Each row is a point on a landscape with many valleys, with its height.
From any point a ball rolls to the lowest of the 2 points nearest to it. It stops when none of these is lower. Distance is the straight distance between rows; heights are no part of it.
(88): [ -7   7   1   3  -5  -3  10 -13  15   0 -22  10  -3  22   5  -6   3  11
   7   2 -18  -9   6  15   4  -4  -3  -3  -2   2 -27  10   3   3  12  -3
   8  -1   0  -2 -18   7  -7   9 -11 -22  -3  -9  10   0 -12   4]  h=56.1
(939): [ -4 -11  -5  -2  -7   9   5   7   5  -6 -15 -16   6  12   0 -16   4  -8
  -2   3   6   4  13   3   0  10  -2 -18  16   9   5  10  13  12   4 -21
   6  -2   8  -7  -6  13  -9   3   0   0   6  -4 -17  -1 -16   8]  h=41.7
(951): [  3  16   5  -8  18  -9  10  -1  -5  -7  12   8   7  -2  -9   6   9   0
   1  -9   5   8 -14  -5  -7  -2  19   8 -10   2   3 -22 -14  -1  -9   7
   0  -2  -2   5   3  -8   4   8   6  -5  -1  -1  -6  15   5 -12]  h=48.1
(513): [ -6  10  -5   0   9   3  -2  -1   1  -3 -13   6  22  -6   4  -5  19  10
  -8  -2   0   1   1  -5  -9  -2  13  -1   9 -14  -2  -6   0   0  -4  -2
 -18 -16   3   7 -11  -8  -8 -12  -8   6  -9  11   3  -4  -4   7]  h=44.1
(427): [  2   0  -9   1  -2   8   8   0 -12  -3  13 -12  -5 -11  -3  16  -9 -20
  -4   3  11  14   0 -11   7  -1   5 -12 -29   9  20   3  19   9  15   4
   9  11  -1   7  17   0 -10  -2  18   7  18   8  -5   5  -3  -3]  h=65.3
(920): [-12  -1 -15   1   0  -2 -10  11  -7   8   4   2  -9   3  13   2  13   5
 -18 -11  10  10  -5 -13 -13  -2  -3   4 -11   9  -1  -3   2 -15 -13  -2
 -11  14  11  -3   2  -9  -4 -11  -2   6   2   2  -5  -9   0   3]  h=46.5
(829): [ -2   6  16   4   6   9  -5  -8  -8   8  -3  -1   5   1  -5 -15  -3  -2
  28  -5  -1 -10   2  17  18   8   0   2  -1  -9 -13   4  -2   3  -1 -12
  10  -6 -18  -2   4   6   6   4   6   1 -14   8   9  -4   2  -2]  h=41.2
(895): [ 14  10  22   6   3   5  -9  -5  -3  12   6 -15  -5  -4  -6   3   1 -13
  27   6   4   6   7  14  14   2  -6   5  10 -13  -5   6   2  -5  -1  -9
   3   2 -21   6   7   0  14   0  -3   4 -17   3  -3   9  -1   2]  h=47.6
(1034): [ 16 -12   8   6 -14  18  -3  22  -6   2   0  -6  -7 -24  -1  -7  -8   2
   1   9   3  -3  -3  22  -7  -9  -1   5  -8  -5   8   7  -1   9   0  -2
   0  14  11   0   5   0  -9 -14  17   2   7   4   1  13   7  -8]  h=33.4
(478): [ -4  -3  -4  -2   0   3  -3   1  -3   8  -6  -4   9   5 -12  -2 -12 -15
   6   1  -4  -6   2  31  16  -2  -4  12   5 -20   0   2   6  13  13   7
 -13 -19 -12   9  15   1   3  15  -1  -7   7 -15  14  10  -5   9]  h=12.4
(1076): [ -2  -9  -9   5 -16   0 -11  29  -9  11 -20  -2 -14   3   5   5   0  14
  -2   1  -6 -11 -18  10 -14 -21   6   6 -12  14 -10   8   3  -1   4 -11
  -1  15   7   0   2 -13   5  -9   7  -4   8  13  12 -14   7  -1]  h=34.2
(776): [  3 -25   0 -10 -19   1  -2  13 -13  16  -6  -6  -5  -3   5 -10   0   7
  -2  -2  -9  -7   3   2   2 -21  -7  -5   6   2 -16  13 -14  -3  -7   2
   7  11  13  -3   2   1   4 -12  -8  -8   4 -11   5 -26  -5   5]  h=46.0
(85): [  5 -23   1  -3   5   7   2   2  13  -2 -14  19   6   3  -4  -5  -4   6
  -9  -4  12 -11  -1  -3 -19  10   2   4   2  -2  13  -1  -7   5 -20 -13
   1   4   9  10 -14   3  -1   8  14  -5  -9  -3  -4  13   6   4]  h=79.9
(1068): [  0   3 -12   6 -10   5  -8  -5  -7   0   5  -9   3  -1   4   3   4   5
  -3   3  -5  10   2  -8   1  -8   7  -7 -13   7 -16   6  10   5  20  -6
  -3   7  -5   9   1   6  -7   1  16 -13  10   2   3   4  -5  12]  h=41.6
(14): [  7  -3 -11  -2  -5  -2   8 -15  12   0  -4  -2   6   6   0   6   0  -3
  -8  -1  -3   6  11 -15  -5   6 -14  -7   3  20   4   7  -6  -1  -3  -3
   3  -6  -4   2  -5  -1  -1  -2  -1  -1 -13  -8  -3  -6  -8  -1]  h=60.2
(224): [  1 -12   7   6  -3  11  -6   4 -11  -5  -4  11  -9 -15   6  17   3   2
  11  10  -6  -2   0  14   5  14 -17  -7  -4  -9  -7   0   0   0   1   2
  15  -1  11  -1   1   4   5  -8  -6   5  -7   1   3 -12   5  -7]  h=63.1
(811): [ -5  -5  11  -5 -15 -11  -5   2 -27   7   2 -13  12   6  -6   5   4   3
   6   9  -3 -10  -5   5  16  -1  -2  -4  -6  -9 -14   8 -10   2  14   2
  11   2  -6   4  14  12  -1   2   1 -16  22  -9  -2 -13  -1   0]  h=54.3
(441): [ 10 -18   4  -3  -3   2  -3  16   8   8  -8   0 -18  -2  -8   2  -9  14
   7  -3  16   0   1  17  -6  -8 -10  15  15 -19  11   5   2   3  -7  -9
   9   9  18  13   2   5  -1   7  -7  -5  -3 -15  -2  -3  -1  -7]  h=24.6
(1023): [  5  -2 -13   5  -7  -3 -10  -8   6   1  -9 -14  12  17  -1  -7   7 -10
  -9   4   6 -12  18  -9 -10  -1  -4  -4  26   0   4   6  10  -3  -2 -14
 -13  -3  -3  -9 -17   7  -6  -5   3   1 -17  13  -5 -12 -14   5]  h=52.0
(708): [ -7  16   3  -2  12  11  11 -10  14  -7   7 -11   6  24  -2  -9  12   4
   3   4   8  -4  17  -4  -4  -1  26   9   4 -14 -11   6   9   8   9 -14
 -12   7  -1   1   1   2 -17  10  10  -7 -11   3   3  16 -20   2]  h=39.3
(646): [  4   7  -7  -3   1  21  -4   2 -18  -5   5  -8  -1 -25  -7  14   0 -15
   0  14  -1  14  -3   3  15  -9  13  -8 -16  -6   8   1  15   7  14   5
   4  -6   0   5   9  -8   0   4  12   6  24  -5 -12   8   9  -7]  h=66.1
(449): [  3  22   6   1   9  -1   4 -11   7  -8   2   7   4  18  -4 -15   5   8
   9 -17   8  -5   7   8 -10 -11  19  21   4 -11  -3  -8  10   5  -4   0
 -20 -13  -1  -2 -24  -4   0  -3  -2 -17 -18  14  14  14 -10   4]  h=43.5
(797): [ -3   1  23   2   6   3  12   6  21 -10   5   4  13 -15   9  -4  -1   8
 -11   7   6   7  -8  -8  -3   7  -1 -19   5  -6  24   3  -2   6  -5  11
   4  -2  21   3  -5  -1 -16  -8  -8  10 -10  -8  -7  13  -2  -1]  h=8.3
(158): [  1   2  -2   2   5   2  11 -13  27  -8  -2   1 -18  -8   6  14   7  -3
  -2  -5 -10  12  -1 -18   2  31 -24 -15  19  21  14   4   1   4  -7  -2
  14 -12   1  -9  -8  -5  13   7 -12  10 -11   3  -3   7   1  -6]  h=66.2
(127): [ -5   4   3  -6  10  -4  12 -16  24  -7  12  11  -6 -14   8   4 -10  -4
 -21  -5 -10   5  15 -24  -9  14 -15  -2  11  14   9  -1  -4  -3 -12   5
  -4  -7   5 -10   6 -13   1   2   3  21   2 -11 -11   1   6  -4]  h=66.0
(986): [ -1  15   0   1   6 -16   4   5   0   9   7  -5  11   5  -9  -1   6  -6
   1   1   6 -14 -10 -13  10   3   4   5  11  -8   4  -1  -8 -12 -12   4
 -20 -17 -14   0   5 -12  10  -6   3   7  -8   1   2  -2   5   4]  h=40.7
(168): [  2 -12   3  -6 -15   5  15   5  10  -8  -5  -4   2 -27  10  -3   3  -8
 -12  -1 -10   8   1 -12  -1  10 -16 -35   6  16  13   6  -7  12   8   8
  15  -8  16 -13   0   0  -4   0  -9   8  -2 -11 -13  -5  -5  -8]  h=29.1
(417): [  8  -4   3   4 -17   7  -5  22 -23   6  -5  -5 -18 -13   0  -1  -4   5
   3  -4  12  -1  -8  20 -11 -26   2   7  -5   8   6  -4   6  -2   5  -8
   4  14  11   6   4 -11   4 -13   8 -11  10   1   3   3   9  -8]  h=26.1
(546): [  4   2 -11  -6  -4  -3   7   8   2   9   7  -8  -8   4  -9  13 -14 -21
  -6   2   6   4  -9  -8   5  -7  -7  -3  -4  23  18 -11  17  -3  -9 -15
  14   2 -14   4   5   3  -2 -12  -3   2   9   2  -1 -18  -1  -5]  h=54.6
(603): [  1  -9   9 -12 -18   2  -4  -1 -26  11   4  -5  -1   6  -3  -3   3   7
   6  -7  -5   0   3   8  14 -15  -5   5   6 -16 -14   9 -20  -8  -2  12
   2  15   2   0   4   6  -5 -14 -16 -13   8 -16   1 -14   0  -4]  h=50.3
(991): [ -9   3   8   3  10   0   7  -3   5  -1   3  17  -8   4   7  -1   5  10
   6  -5  -6 -14  -9  -2   3  -3   0   2  -7   6 -10  -6 -15  -7  -9  -4
   8   5  -4  -7  -2  -6   2   1 -11   2   3   7   1   4   6  -4]  h=52.2
(246): [-10   5  -4  -6   5   2   5  -6  11  -5   5  -5 -11  11  10  -6   1  10
   4   6  10   5  26   4  -7 -13  15   7   7   4 -20   4   1  -5  14  -9
 -12   4   2  -4  -3   6 -11   8  10 -10  -6  -5   6   5 -11  12]  h=45.7
(742): [  5 -13   0  -4  -2  -2  -2   6 -25  -4  -2  12 -17 -21   5  24  -1  -4
  -1  -4   5   6   4   9   1   0  -7  -9 -13   6   4  -5   0  -7   5   8
  17   3   8  -2  11  -5   8   0   1   6  11  -5  -3  -2   7  -8]  h=59.7
(706): [ -6  -8 -11  13 -14   6 -13  16 -14  16 -23 -10 -10  -3   4 -12   2  -1
  -4   2 -18 -11  -3   4  -8   0   4   7  -8  10 -16  15   7  -4   9  -1
 -15   1  -4  -4   6 -15   1  -4   5  -5  10   3  13  -1   3   4]  h=41.3
(169): [ -4 -11 -11  -4 -10  -5  -2  16 -10   9   5  -2  -7   7   7   0   1  14
  -1 -10   0   1 -10  -1 -17 -26   2   5  -2  10  -8  -9  -5  -1  -9   1
   5   9  13  -4   4  -6   2 -13  -7  -2  -1  -4   4 -21   0   3]  h=41.1
(462): [ 12   4  -7  -1  -8 -12 -12  -1 -19  19  -1   6   7  -8  -2   4  -1   1
 -21   3 -14   1   5   1  -3  -5   2  -1 -13   1  -4   8 -14 -19   3  13
   1   8 -10  12  10  -7   6   2   6   5   3  -3   3  -4  20   0]  h=51.5
(220): [ -2   0   1   0 -11  -9  10   7   9  -1   0  -5  11 -17   6  -1   0   3
  -5   9  -5   9  -4  -3  -1  -4  -9 -23   1  -1   4   2  -3  10   7   6
   1  -9  18  -6  -7  -6  -9 -21 -14   3  -9  -7  -2  -1   0   6]  h=20.9
(424): [-21  -1  -2  10   3 -11   6   0 -15   8   1  14 -14   0   7   8  -2  10
 -11 -16  10   4  -2   3 -13   7  -3   0 -12  15   3  -3   6 -15 -12   7
   5   7  12   7   1   9   0  -9 -12   8  -6 -10  -6  -2   2  11]  h=51.8
(230): [-1  0 -2 12  4  2 -7  3 20 -3  0 -6 -9  3 -6  1  4 -4  0 11 15  6  1 -5
  2 14  1  2 -3  2  9  8 11 -6 -6 -8 -1  4 -5  1  1  2  1  2  6 12 -5 12
 -7 17 -2  8]  h=69.6
(853): [  0   8   2   4   0   5  -6 -10  -8  -9   1 -11   1 -11   9 -12   4  -1
  -9  -5 -10  18   6  -9 -14   0  10 -13  -6  12  -5   5   5   1   3  -2
 -12   3  -2   1 -11  -7  -4   9  21 -10   9   0 -12  18   8   8]  h=35.8
(119): [  7  -9  14  -5   1  -8   7  11   3  -3 -11   7  -8   5  -1   8 -12  22
  13  -5   5  -2 -18   5  -7  -5 -10   8  10  -6   5  -8  -6   9  -5 -13
  19   7  19  12  -2  14   0   7  10 -14  -9 -11   2  -7  -1  -6]  h=32.9
(906): [  6  14   2  -1  10  -1  -1  -7  -2  -1  -5   9   7   4  -8  -6   7  14
   6 -11   7   3   3   8   2  -5   9   3   9   8  -9  -5   9   2  -7 -14
 -16 -20  -4  12 -10   2   2  -5  -2  -1 -17  12   6   1  -8   2]  h=36.1
(871): [  1  -6  -1 -13  14  -1  -7   1   9 -24  20  14 -10  -1   8   9   3  -4
  -4   4   5  10  -3 -10   0   9  -1   0  14  -2  17 -24   0   1   1  12
  -7   0  14   0   7   5   1   9  -9  18   8  -8  -8   5  16  -4]  h=69.3
(504): [ -4   7 -11   1   3 -16   0  -4   4  10   3   1   6  30   0   5  -2   4
 -11  -2  -6  -1  -5  -6  -2 -16  11  24 -17 -12 -11   1  -2  -3   0   7
  -7   4 -16   4  -9   6  -8   3   5 -14   9   8  13   2  -1   5]  h=51.2
(33): [-11  11  -8  -3  -4 -10  -5   4 -11  12   5  -7   8  10 -14 -14  -8  -2
   1  -9  -1  -7  -5  24  12 -13   9  23  10  -9  -3  -5  -3   1   4  11
 -16 -13 -10   6  11  -3   0  -1  -5  -5   4  -3  22  -7  -2   5]  h=24.3
(181): [ -5  14  -3  12   1   1   5  -9  -4  -4 -13  -2  21  -1   6 -12  17  -5
  -3   2 -14  -4   2   1   1   3   5 -10   5 -11 -15  11 -10  13  11  10
 -12 -26  -3  -2 -13  -5  -3  -4 -10  -1  -8  17  15   0  -9   2]  h=50.6
(589): [ 11   4   2   3  16   1   2   0   2  -3  -6   3  -1  -9  -2  -1   6   4
  -3 -15  10  20   3  10 -11  -7  11  16  -5  11 -11 -12   0  -4  -2  -3
   5   6  -3  10   4   3   5  11   3  -3   6 -10  -5   9   9  -3]  h=52.9
(631): [-13  -4 -10  19 -16 -11  -1 -17 -21   2  10  -1   3  -7   3  14   3   0
   9  11 -21  -4   9   0  14  35   1 -25  -4  -2 -15  10  -5 -12   9  17
  12   1  -8  -1   3   3  15  19 -11   0   8  -3  -6  -5 -10  -6]  h=60.4
(519): [  1   5 -21  -1   5   0  -2   7   2   0   2  -8  10  18  -1   3   9   6
  -4   5  -3   6 -13  -7  -3 -21  11  10 -12  -2  -9  -6   3   0  11 -10
   3  14  -3  15  -3   2 -10  -2   3 -16  15   6   4  -9  -5   2]  h=46.4
(404): [ -1  -3   2   1   7   9   1 -12   5   5  -8  18   8   7  -5  -2  -3  12
   4 -11   1  -5  -5  12  10  -4  -8  15   2 -14  -9  -7 -10   7  -9  -1
   4 -10  -5  19  -6  26   2   4  -5   0  -5   5  13  -9  -2   5]  h=23.8
(640): [ -1  -6  -5   2  -2 -15   4   8 -22   3   2  24 -16  -2  12  12  -7   0
  -4 -15   2  -9 -15  -1  -2   0  -5  -7  -3  12  10  -5  -5 -13 -13   4
  10   0  13  -2   8 -13  16  -8 -18   6   0 -11   0  -1  10   3]  h=56.2
(759): [ 14   0  -6   2  -5   2  14 -12  16  -1  -5   5 -10 -11   7  13  -4  -5
  -6 -12  -7   6 -12 -15  -1  12 -17 -11  -2  31  10   5   0  11  -1  -6
  21  -7   0   0  -7   5   4  -8   0  -4  -7  -7   0   1   1 -15]  h=63.2
(1031): [-13  -1   8 -16  17 -14   1   5   2   0  12  10   6  21  -7 -13 -11   3
  14  -1  -1 -13 -12  19  10  -3   6  22  -5 -20 -10 -13  -9  -2   6  19
  -6   0  -4  -9   5   3   9  15  -3 -15   4  -8   7  -5  -2   0]  h=30.8
(289): [ -1 -13  -2  -5  -7   5  10 -11  17  -3 -15 -17  -7  -6   4  -3  -7  -7
  -4   3  -2   9   6   0   2  18 -17 -19  14  11   8   7  13  16  16  -3
  21  -2  10  -8   4   6 -11   1  -5  10   2 -14 -10 -12 -14   5]  h=35.9
(835): [  5  -3  14   6   9  17  -5   9   8   1   0  -9   3 -18  -1   4   7  -5
  16  11   8  -2  -1   1  16  -2  -5  -7  16 -14  12   4  -5  -1  -3  -7
   0  -2  -3  -5   0  -7  10  -2 -18  10 -12   4  -3  14   2   0]  h=53.1
(1046): [  0 -10  -4  20 -10  11 -12  12   2   2  -9 -15 -12   4  -3   0  -1 -10
  16   2   9  -5  -9   8  -3   2  -3  -5  -3  -3   4  14  23  -4   1  -4
 -10   1  -7   2   0   6   2 -10   4  -1   2  17   5  18   4   3]  h=66.5
(530): [ -3   0  -1 -16   0  -8  18   1   8  -8   4  11  -8   1   5   6   0 -14
 -18   0  -4   1   2 -23   3   3 -13  -7   4  11   9  -2 -11  -2  -2   1
  -6  -4   5 -12   8 -18   3   0 -10   2   1 -12  -2  -6   0  -7]  h=63.3
(385): [  6  -3   2  -5  -4  -2  -7  10  -2   7   1   6   2   4   3 -14 -11   4
  10  -7   0 -10 -12   9  -6 -17   8  26 -16 -14 -15   1 -19   0   7   6
  -1  11 -13  -2   0  -1  13   6  10  -4   1   6   6   2  12   0]  h=41.4
(817): [-13   7   0 -12   5  -3   4   3  -4  -5   9  -1   4  14  -9  -7 -13 -18
  16   9  -7 -13   2  18  25   4  -4   6   2 -19   0  -9  -2  -3  17  10
 -11  -2  -7  -9  10  10   3  15  -2  -5  10  -4   0   0  -2   3]  h=23.4
(1044): [ -5  12   4   5   3   6  12 -19  24  -9  -3   2  -9 -16   4   1  -4  -8
   2   5  -9   1   2  -6   8  18  -6 -16   3  12   7   7   4   9   3   8
   7 -14  -5   1   2 -16   2   5   1  18  -8   1   0  16  -3  -8]  h=68.9
(618): [  1  -1   0   8  -6  -2  -8 -15 -21  -3   9   4  -4 -11  -1  14  13 -12
   1   6 -23   5  12   2  13  22  -3 -18  -4   5  -3   0  -2  -8  -6  17
  22  -1   0  -2  -3  -8  23   5 -18  16   3   3  -7 -17   3 -12]  h=63.5
(954): [  8   9  -4   3  -4 -17   3 -13 -15  -5  25  -1  13  10   1   4  -7 -14
  -6  -9  11   9  11 -27  -4   2   6  -4  -8   4   4 -11  -8  -8  -6  -1
 -20  17 -12   5  11   7   5  12  14  -1   7   2   2  -7  -3   6]  h=45.9
(1013): [ -8   4  -2   0   5  -7  -6 -11   3 -13  13   6  -9  -9  -8   2 -10  -5
   2   5  -3   9   3  -7 -14  14   4  -3   5  -1  15 -22   5  -4   0   8
  -6 -11   4  -7  -1  -4   5  11  -1   6   3   4 -14   5   9   6]  h=70.9
(332): [  6  -9  -3  -2  -5 -10   1   4 -13   3  17  -8  -3  16  -4  13 -15 -11
   3  -1  10   1  -4 -11   2  -2  -9   6 -10   9   7  -2  -1 -13 -10  -4
   0  12 -14   3   8  11  11  -5  12   4   5   7   6 -14   3   7]  h=50.4
(178): [ 11   8   7  10  -5  -4   3  -1   3  -4  -8  -7   5   4   2  -6  -5   7
   8  -4 -17  -2  -7   7   0  -8  -9   1  -5  -6  -8  18 -11   4   4   4
 -15  -5  -7  -3 -11   6  -8  -7   5 -10   0   7  12  17   9   3]  h=60.5
(889): [  8  15   5   1   5  -6  -1 -13 -16 -11  13 -10   8   2   6 -12   7  -8
 -18 -12   6  16   9 -26  -8  -6  12 -13 -11  25   3  -7   7 -11  -4  -4
 -23  11  -6   0   4  -6   4   8  22  -3   4   1  -6   8   5  -4]  h=41.5
(653): [ -2  -5   9   1   2   6  -7   2  -1  10  -5   4   3  11 -14 -14 -15   5
  18   2   4 -19 -11  14  11  -2  -5  18   3 -20  -4  -2  -9  13   4   4
   5  -8 -18   5  -7  13   1  -2  -5 -14 -10   7   7 -12   5   0]  h=33.6
(301): [  0  -8 -15 -12   5   7 -15  -1   7   7   4  -2  11  12 -14   1  -9  -6
  -5  10  -7  -4   2   6   1 -12  -2  23  -2  -5  -6  -1   2   0  11  -7
 -12  -1 -20  13   0   6   7  13  10  -6   4   2   9 -16   8   7]  h=59.9
(892): [ -2  -3 -15   2 -16  -7   3  15  -3  -1   2 -10   6   4   3   4   0 -15
  -4   2  12   4  -9 -20   3  -2  -9 -14  -6  17  13  -5  11  -5  -6 -11
   9   9   7 -11   2   4  -2 -10 -13   3   7   4 -12 -17  -7 -12]  h=57.9
(306): [  4   9  -2   1  -4 -30  -3   1 -15  11  10  -7   3   0  -3  -6  -6   0
  -8   3  -1 -10   1 -13   0   5  10   5  -6 -12  -2   9 -20 -13  -2  13
 -11  -5  -9  -5  14  -8  -1  -9  10   5   4   0   3  -2  15   7]  h=46.3
(948): [-13  12  17  -3   9   5   7  -3   7 -13  -4   7   7  16   6 -13  12  11
   5  12   1 -21   9  -1  -2   8  11  -3   7  -8 -10   5   5  10  -2  -5
   0   5   1 -10  -8  -2 -18   8   0  -6 -12  13   1  21 -10   2]  h=31.6
(719): [ -6  13 -10  -8  12 -16 -10  -3   0  10  12 -10  23  12 -14 -12  -1   3
   2  -2   6  -9   4   5  -4  -7  13  10  20 -11   7  -8   6 -11  -4   8
 -21  -6  -1   4   4   5   2  -5   0   3  -3  -3   5  -9  -4  -1]  h=33.5
(688): [  4   3  21   8  14   5  -4  -2  18  -5   2  -8  -8 -11   2  -1  10  -4
  16   9  -3   5   1   4   8   7  -5 -11  15   6   9  -6  15  -7  -6 -11
   3 -14  -3 -12  -7  -7  13   9 -19   7  -3   3 -15   5  10  -8]  h=57.5
(69): [  3  -7 -12   0 -11   3   4   3 -22  -3  10   6 -16  -5   3  17  -9 -15
 -13  -2   1  12   5  -6  -4  -3  -6  -9 -24  11  25  -9  13  -7  10   2
  15  12   6  -3   7  -7  -4 -18   1  15  16  -6  -2  -9   3  -7]  h=62.7
(176): [ -2   2  12  -6   6  14  -1  12   4 -14   2  15  -7 -16  -2  -1  -6   6
   4  -5   0  13  -8   7  10  -7  13  -2  -8  15   1 -10   9  11   4   6
  -5   2  14  -2   5   4 -17  -7   7  -3  12 -12  -1  18   6 -10]  h=61.0
(277): [ -7   3  -9   8  -1   1 -19   0  -2   5  -1   4   1  18  -2  -1  -4  12
   1   6  -9  -2  -1   6   2  -8   0  15  -1   4 -22  -1   8  -3   6   6
 -18   1 -21   9 -13  12   2   2  13  -7  -1  14  22 -10   3  12]  h=56.0
(37): [  8   2 -12 -15   7  14 -10  -3 -13   4   8  -1  11 -11  -8   7   5 -13
  -5   3   1  17   2   9   9 -10   1   8  -8  -6   1  -6   2   3   9  -6
  -2  -6  -8  14   9  -1   5  15  10   2  12  -9  -1 -10   9   6]  h=63.4
(256): [  9   3   1  -4  14  -3  -5  -1  24   8  13  -3   5   4  -4  -9  -5   3
  -6  -9   3   1  -2  -5  -1  -6   6  13   7  -4  22 -11  -7  -3 -10  -3
  10   1   7  -7   1  -5  -4   0 -11  12  -6  -3 -15   3  -1 -11]  h=75.3
(949): [ -7   3  -4   6  -5  -9   1   4  -8   5  -3  11   2  -4  18  -5  -3   8
  11  -6  -1  -9 -11   0 -12  -7  11   8 -17 -10 -18  -1 -17  -8  -6  17
  -4  -1  -2  -6   2 -10  -1  -2  -6   7  11  11   1   5   7   1]  h=47.0
(450): [ -8   4  20   0   9   7  13   4  15  -8  -6   9  11   0   6  -4   6  14
   7   8  12 -10  -4  -2  -2   4  16  -8   6 -17   4   0  -5   4 -10   0
   3   8  22  -2   4  -6 -11   5  -6   5  -5  -2  -2  15  -5 -10]  h=21.5
(1063): [ 12  -7 -10   1  -4  18   0   6  14  10  -5  -6  -1 -25  -3  -7  -8   0
 -15  -1  12   9   7   9 -11  -9   5   3  -7  -1  17  10   3   6  -2  -2
   4   2   0  10  10  -5 -11 -10  11  17  -3   0  -4  19   2   0]  h=40.8
(131): [  4  23  20 -13  18  -9  18  -7   7  -8  10   2  16  11  -9  -1  16  -8
  10  -1   3  -7  -7 -13   1   5  10   9  13 -16   8 -13 -13   7 -16  -4
  -6  -6   0  -6   6 -16   6  13   0   0 -11  -3  -1  17  -7 -11]  h=43.1
(970): [  4  -7   2   4 -16  -2 -25  13 -24  14 -10  -1   5  -5  -7  -8   5   4
  -7   5 -12 -10  -6   9   1  -4   6  10  -7  -3 -13   9   2 -14   4   2
  -7   5 -18   4   5  -7  11  -3   7  -5   5   3   5  -8  19   1]  h=46.9
(756): [ -5 -13   0  -5  10   7   0   1   6   5 -12   3  -2  11 -14  -1  -4  12
  -9  -4   7  -8  10  10   6   0  -6  12  19 -20   4  11  -2  -1   0  -3
   0   3   2  18   5  20  -7   5  -9   0  -1  -8   3  -5  -4   7]  h=34.4
(162): [ -4   2   1  -6   1   3   9 -19  14 -11 -21   7   2   0   1   0   6   2
   2   7 -12  -3   9   2  10  -1  -8  -4   6 -15 -19  13  -7   9  12  11
   1 -15   1  -3 -12   4 -12   6 -13  -6  -3  -1   5  -2 -10   5]  h=55.9
(957): [  2  -4  17 -14  14  18  -4   2   1 -12   2  12  -3 -20   5  14   0   5
   5   7   0   2  -1   2   3  10  -6   5  10  -2  -3 -11   4   2   1   2
   2  -3  13   0   8  11   0   8  -2  15  -2  -6  -4 -10  10  -3]  h=66.4
(175): [  1 -10 -28  15 -20   7   0  24   0   0  -8 -12  -7  -2   7   6   8   0
  -1   1  11   1  -9  -9  -9  -2  -3 -17 -16  24  -3  12  10   3   0  -1
  14  12   4  -1  -2   6  -6 -13   5   1   6  10   1  -5 -13  -4]  h=60.9
(358): [  6   2   9 -11  12  11 -10   4   0 -10   5   3 -13  -6  -1   7  -1   8
   0  -4  11  24   1  -4  -6  -1   7   4   2  24   0 -15  16   3   2 -11
   1  12   2   6  -4  10 -13   0  17   0   9  -5 -13   0  15  -3]  h=57.4
(840): [ -7  -5   2   7 -17  -6   4  -3 -15   6  -2  -7   1 -12  -4   9  -5  -5
   4  14 -10 -15  -1  10  26  20  -4 -14  -1  -5 -10  11   4  -9   8   9
  18   3  -4  -8  13  -3  11   5  -8  -5  11 -12  -3  -8 -11  -8]  h=57.8
(802): [ -1   0  15  -2  13   7  -3 -13   2 -18   4  15   3   8   6   1   0  -1
   4  -1  -7  -4   1  -9  -4  10 -14   0   4   6  -8 -11  -5   6 -11  -4
  -2  -2  -5   1 -13  10  -4  -1  11  -2  -8  12   0   6   4  -4]  h=56.9
(66): [  0 -16 -13  25 -10   7 -10  15  -9  -1  -4 -11 -14  -7   9   9   5  -7
   9   5   5  -2 -10  -5  -3  10  -3 -11 -19   8   8   6   7  -2   0   1
   2   9   3  -8   3  -7  -1 -12   4  -1  15  22  -3   8   4   0]  h=63.6
(92): [  3  -4   2   4   3 -10   8 -12   3  -8  12  14 -10 -25   7   9 -12  -6
 -12   0  -3   8   4  -2 -10  15  -6  -1  -2  11  13 -11 -10  -2  -3   8
   2  -5  12  -7   3  -9   9   3  11  19  -4  -4  -6   4   7   8]  h=68.6
(556): [ -4  -9   2  -5  -6   1   6 -15  14  -4 -20   2 -15   8   2 -10  -6  24
   2  -2  -3   7  11  10 -11 -10  -2   0  13   3 -18   8   0  11  12  -7
   2  10   4   3 -13   8  -1   7   7 -22  -9  -6   4  -3 -11  15]  h=51.4
(784): [  3  15   1   7  11   3   4   7  34   4   5 -13   3   3  -9  -8   2   1
  -5  -4  21   3   6  -8  -3  -3   4   5   0  -5  17   6  10   8 -11 -14
   8   8  -1  -3  -4   7 -16 -13  -6  10 -11   0 -17  13  -8   1]  h=72.6
(122): [  3  -3   7   6   2   0   2 -17  10  -6 -11 -14  20  10   2  -6   9 -12
   0   6   1   0  18 -12   1  12   2 -19  16  -2  -4   7  14   9   4 -12
   2 -13  -3 -17 -20  10  -2  11  -4  -4 -13   6 -15  -7 -18   0]  h=47.1
(402): [  8  -7  -1  -1  12   4   3  -6  25   6  -9   7  -1   6   1  -2  -9   5
  -7  -5   3  -8   1 -12 -14   3  -8  12  11  -9  24  -1  -8   1 -23 -10
  12  -7   7  -7 -13  -3   4   2  -4   7 -14  -2   0   0   6   3]  h=77.7
(643): [  6  -3  -9   2  -3 -10  -1  -4   7   4  -7  -4  10  11   1   1   3   4
  -8   8   1  -4   4  -8  -4  -2 -13   1   8 -10  -5   9  -5  -1  -3   0
 -11   0   3  -4 -15   9 -10  -9   7 -12 -14   6  12   4  -7   7]  h=56.4
(703): [-14   0 -11   7 -12   5  -8   1 -19   4   6  -6   8 -13   8   7  16  -6
   6  -1 -12   4   2   2   0  15   4 -15  -9  -1  -5  -2   2  -7   3  13
   3  -6   2  -9   1 -19  13  -9 -20  11   8   7  -5 -14  -5  -4]  h=66.3
(1021): [ -3  13  15 -19  13 -16   8 -13   4  -6  14  16  -2  29  -6  -7   6   3
   5  -3  -2 -12  -1   2   6   2   4  18   5 -13   0 -18 -14   6  -4  11
  -6  -9  -8  -8  -8  -5   5  13  -6 -11  -8   0   9  10 -11  -3]  h=37.5

Where does a ball stop that starts at each point below?
(618) | (169)
(402) | (853)
(1023) | (797)
(88) | (797)
(646) | (853)
(176) | (478)
